A landscape with many valleys, sampled at points; each row gives a point and its height.
From any point a ball takes the steepest step (drop divided by distance) to one of its 2 nearest points. It stops when none of these is lower. Distance is the straight distance between rows; heights are no part of it.
(204) height 14.2: [157 142 149 145 161 130 101 148 101  96  85  69  95 130 158 143 155  81
 124 119]
(999) height 75.0: [142 110 110 155 146  86 109 100 126  82 153 105 175 145 101 153 131 107
 154  93]
(504) height 38.1: [119 101 142 124 120  96 116 129 170 214 172 153 158  85 136 183  75 113
 112 157]
(150) height 31.5: [ 96 128  79 132  66 147 119  82 129 117  77 137 161 129 121 150  98  73
 170 133]
(18) height 16.2: [157 165 177 103 133 128 185 123 104 126 162  95 169 117 104 135 142 134
 141 125]
(699) height 44.4: [132 132 135  89  98 157 138 134 161 150  99  85 142 101 158 183 116 104
 158 146]
(924) height 31.3: [143 131 173 112 168 137 125 155 152 141 158  72 164 105 141 159 155  73
 136  96]
(146) height 10.7: [188 173 175 119 155 128 178 143  84  90 124  69 128 150 131 113 173 124
 119 133]
(85) height 27.3: [143 132 151 142 189 123  82 139 148 124 174  90 187 110 116 156 146  63
 132  76]
(834) height 66.7: [105 106  87 160 118 135  59 100 133  97  89 138 153 132 113 155 111  61
 184 110]
(139) height 89.3: [138 124 122 125 150 111 143 125  90  79 122 123 107 165 112  81 152 143
  73 145]
(992) height 26.1: [143 111 122 152 146 114  87  93 129  88 124 152 122 140 102  80 122 135
 135 117]
(429) height 47.8: [134 139 183 104  91 138 192 125 120 186 158 142 157 102 113 102  86 138
 150 149]
(534) height 42.4: [184 124 166 138 113 144 205 142 110 129 148 138 130 138 126 118 116 167
 182 145]
(820) height 49.5: [162 145 168 101 102 170 129 133 183 191 107 101 136  82 164 154 107 117
 163 153]
(215) height 92.5: [ 85  95  86 135 100 126  91 115 166 169 146 199 105 111 139  41 127 182
  95 126]
(170) height 36.3: [ 87  96 154 126 172 125  60 127 140 143 182 165 162  83  81  88 123  83
  93 114]
(125) height 59.9: [136 107 111 156 144 133  94 150 142 110  74 112  68 149 167 162 132 134
 168 106]
(787) height 36.5: [183 148 142 147 105 133 175 123 101 105 118 153  97 149 128  90 127 171
 174 136]
(426) height 57.4: [168  97 188 141 161 127 152 151 115 131 140 118 100 151 117 106 133 128
 154 123]
(299) height 31.9: [ 83  93 123 112 122  95 137 144 155 196 167 121 144  99 150 204  89 115
  82 154]
(261) height 11.8: [139 141 149 126  87 128 170  82  79 110  94 118 125 155 113  86 101  84
 144 136]
(944) height 35.8: [118 109 147 130  86 137 164 103 110 157 114 134 111 150 113  83  92  84
 150 139]
(185) height 46.0: [168 121 174 121  88 122 199 115 102 137 123 112 120 141 124 118  97 114
 188 134]
(771) height 60.1: [143  58 183 147 152 120 161 173 132 159 159 120 102 151 139 138 111 134
 163 127]
(450) height 88.6: [153 120 144 126 145 101 179 140  87  92 165 137 123 165 106  94 157 174
 102 144]
(164) height 41.8: [143 113 188 129 150  86 164 142 117 137 201  98 175 122 105 148 125  88
 140  88]
(406) height 40.2: [ 93 138 118 109 117 151  89 121 174 187 153 189 142  72 115  85 109 153
  82 139]
(490) height 18.3: [160 130 157 121 132 142 124 141 117 116  82  76  95 121 167 150 136  91
 175 115]
(654) height 25.0: [133 152 126 127 115 162  99 124 113 117  65 107  98 110 155 131 122  85
 164 119]
(232) height 75.4: [ 92 116  59 151 149 128  59 127 126  78  89 143 104 153 134 143 154 116
  99 122]
(572) height 23.9: [ 74  97 118 115 126 130 122 153 164 192 149 143 122 121 139 154 100 144
  77 151]
(393) height 87.2: [126 113 154 107 135 112 166 137 110 141 182 145 127 134 100 106 131 169
 107 139]
(867) height 30.5: [127 177 130 111  74 162 158  96  88 107  77 103 134 115 122 106 114  90
 162 138]
(243) height 85.0: [100  87 129 116 137  94 150 131 117 128 169 129 137 147 106 125 119 131
  94 120]
(56) height 41.9: [138 180 107 122  77 164 135  98 132 126  86 130 137 119 126 118 118 133
 169 134]
(953) height 62.3: [134 115 112 162 138 124  76 115 131 102  91 105 114 135 139 161 116  95
 180  94]
(988) height 6.2: [ 94 138  61 124  81 142 106  85 150 124 110 163 177 118 102 132 102 119
 140 135]
(602) height 17.0: [ 65  70 100 124 133  92  93 139 169 186 173 181 125 108 123 155  92 158
  77 134]
(721) height 13.9: [160 170 142 118 157 144 135 161  97  99  86  85  80 149 149 117 171 142
 103 145]
(79) height 30.7: [ 89 102 131 111 101 137 147 153 167 210 124 128 116 112 184 185 111 145
  78 180]
(609) height 29.4: [164 162 130 138 154 118  87  89 112  69 112 150 135 129  95  59 148 149
 114 131]
(757) height 35.9: [157 183 102 126 101 155 154 121 136 108  97 133 124 141 129 149 132 177
 166 137]
(536) height 90.8: [107 137 104 133 112 163 119 135 143 142  93 154  77 147 148  99 129 161
 110 131]
(111) height 20.7: [132 160 107 108 111 139 172 121 102  96 123 131 121 162 105 110 139 182
 121 147]
(951) height 31.6: [155 141 196 105  98 133 194 122 108 142 156 107 168 113 109 124 104 119
 176 142]
(323) height 28.6: [150 191 101 114 126 143 147 103 114  75 123 119 151 139  99 133 154 172
 134 132]
(1014) height 82.4: [ 87  72 103 136 148  63 150 132 117 119 186 118 155 162 115 165 129 115
 103 103]
(829) height 71.5: [112  83  88 166 130  93  86  93 123  79 118 131 149 160 103 140 120  77
 156 107]
(420) height 15.4: [136 181 131 112 132 171 116 155  92 105  52 102  57 127 176 134 160 133
 117 140]
(653) height 47.6: [134 156  69 133 134 149 118 143 165 111 105 156  97 150 147 140 153 226
 124 132]
(168) height 17.6: [101  87 118 136 171  93  88 135 152 141 184 138 154 111  99 153 122 122
 119  93]
(831) height 45.3: [ 84 130  58 142  85 141 116 109 131 104  69 135 128 146 143 163 113 117
 144 137]
(138) height 52.7: [117 139 151 108  80 137 183 117 124 172 164 173 140 116 116  73 101 163
 118 152]
(702) height 56.9: [116 122 148 115  83 134 137 123 165 243 162 169 139  84 161 136  71 120
 103 183]
(469) height 33.4: [103 138  92 104 106 123 174 127 124 124 120  95 156 147 126 184 139 134
 117 139]
(271) height 61.2: [136 113 191 131 184 108 117 157 148 163 214 132 145  89  96 129 132 131
 120  93]
(960) height 17.7: [105 164 114 112 106 175 103 142  78 100  44  93  72 119 196 161 156  93
 120 135]
(606) height 49.3: [155 140 103 143 163 134 130 159 137  94 116 118  94 157 147 164 172 207
 133 129]
(133) height 36.0: [144 152 186 112 163 114 150 141 120 140 187  81 198  98 128 145 147  62
 123  79]
(279) height 74.2: [ 98  72  76 161 150  90  91 103 112  69 106 140 114 173 118 133 134 103
 107 115]
(893) height 53.7: [154 117 134 149 131 120 141 135 130 124 112 122 105 148 128 150 125 141
 177 119]
(99) height 6.5: [178 160 179 115 161 135 183 168 117 113 157  93 141 133 130 140 171 156
 145 129]
(995) height 91.7: [ 90  96 109 129 124 138  92 140 168 160 129 173  96 132 132  85 120 158
 101 124]
(30) height 23.8: [ 76  69 114 126 136 104  91 120 149 163 177 169 138  98 100 119  96 120
 109 115]
(807) height 89.7: [141 155 104 138 160 136  76 129 100  76  77 153  71 141 143  70 160 152
  75 142]
(446) height 59.5: [146 124 195 121 164 131 141 158 129 153 170 103 135 120 108 117 133 120
 124 119]
(970) height 76.1: [107 129  88 146 153 134  86 148 115  77  91 102 112 152 138 140 171  83
  89 132]
(843) height 44.0: [119 155 135 108 114 149 127 127 151 163 154 171 135 100 114  90 119 182
 108 144]
(614) height 21.6: [122 145 121  95 116 127 218 161 118 130 145  83 149 139 140 183 160 152
 116 151]
(361) height 53.2: [142 139 143 123  90 159 123 128 189 220 136 136 139  89 179 146  92 133
 137 172]
(40) height 93.0: [108 101 107 127 141 112 100 108 143 132 139 198  95 130 134  12 154 182
 108 130]
(1016) height 14.1: [111 107  95 145 101 123 115  97 128 113 110 157 112 151 119  93 105 123
 143 121]
(43) height 31.2: [170 161 123 147 125 117 119  81  97  76  97 176 102 141 119  41 141 173
 123 137]
(519) height 40.9: [ 84 140  74 117 100 148 145 132 123 102  79  92 131 144 149 183 145 116
 118 144]
(948) height 77.1: [113 120 126 126 161 137 105 141 131 121 121  99 123 140 122 139 149 103
 104 120]
(643) height 30.4: [112 147 149 124 191 130  84 170 139 131 188 115 195 102 120 141 163  49
  80  79]
(390) height 43.7: [118 144  67 122 107 130 127 114 154 116 122 158 134 142 126 148 131 202
 129 134]
(522) height 38.0: [ 93 127 143 106 156 131  58 118 157 164 177 189 158  58  88  72 109 131
  97 118]
(760) height 43.6: [137 115 173 122 102 102 140 109 149 200 175 138 181  59 112 173  64  94
 142 140]
(444) height 23.0: [136 106 144 149 173  99  79 132 162 148 179 118 179  97  96 171 110  99
 156  75]
(595) height 90.0: [104 150  77 133 136 152  81 120 136  94  88 160  84 136 135  85 152 162
  95 129]
(93) height 33.1: [178 164 126 156  97 138 144 115  95 107 103 177  69 151 147  51 144 182
 150 123]
(31) height 37.5: [104  99 142  92  94 135 159 145 164 181 116  89 140 104 176 200 112 113
 116 163]
(510) height 50.7: [160 135 122 144 162 121 115 143 138  95 120  99 109 149 135 167 161 151
 155 108]
(208) height 33.6: [ 96 136 131 126 168 127  69 129 131 121 186 137 183  90  84 124 152  80
  87 104]
(615) height 89.6: [143 122  96 143 162  94  99 126  98  54  87 129 104 151 125  76 161 136
  46 147]
(594) height 57.6: [167 124 121 162 110 133 129 149 125 127  83 138  58 153 170 155 115 162
 188 105]
(887) height 78.7: [112  89 120 143 138  83 148 118 115 124 164  98 173 148 114 177 122  87
 150  94]
(676) height 32.3: [108 104 114 152  73 128 133  96  90 135  90 156  88 152 132  71  89  89
 139 122]
(17) height 7.3: [136 151 120 104 102 132 213 140 105 117 125 112 124 154 135 151 142 181
 135 163]
(658) height 12.6: [182 177 146 138 152 135 126 132  85  75  84  79 116 132 133 116 160  99
 114 130]

Where does a ball stop that starts at each point below?
(215) => (17)
(534) => (1016)
(606) => (17)
(393) => (17)
(279) => (17)

Call two points neighbours if one is among the 2 nearest of the other. Go from one point of each pair to the other, from neighbour to neighbour, staying as low as possible. Name the highest point that can't be avoided.
(261) and (99) => (185)
(168) and (426) => (446)
(1016) and (988) => (831)
(1016) and (17) => (56)
(168) and (602) => (30)
(261) and (1016) => (944)
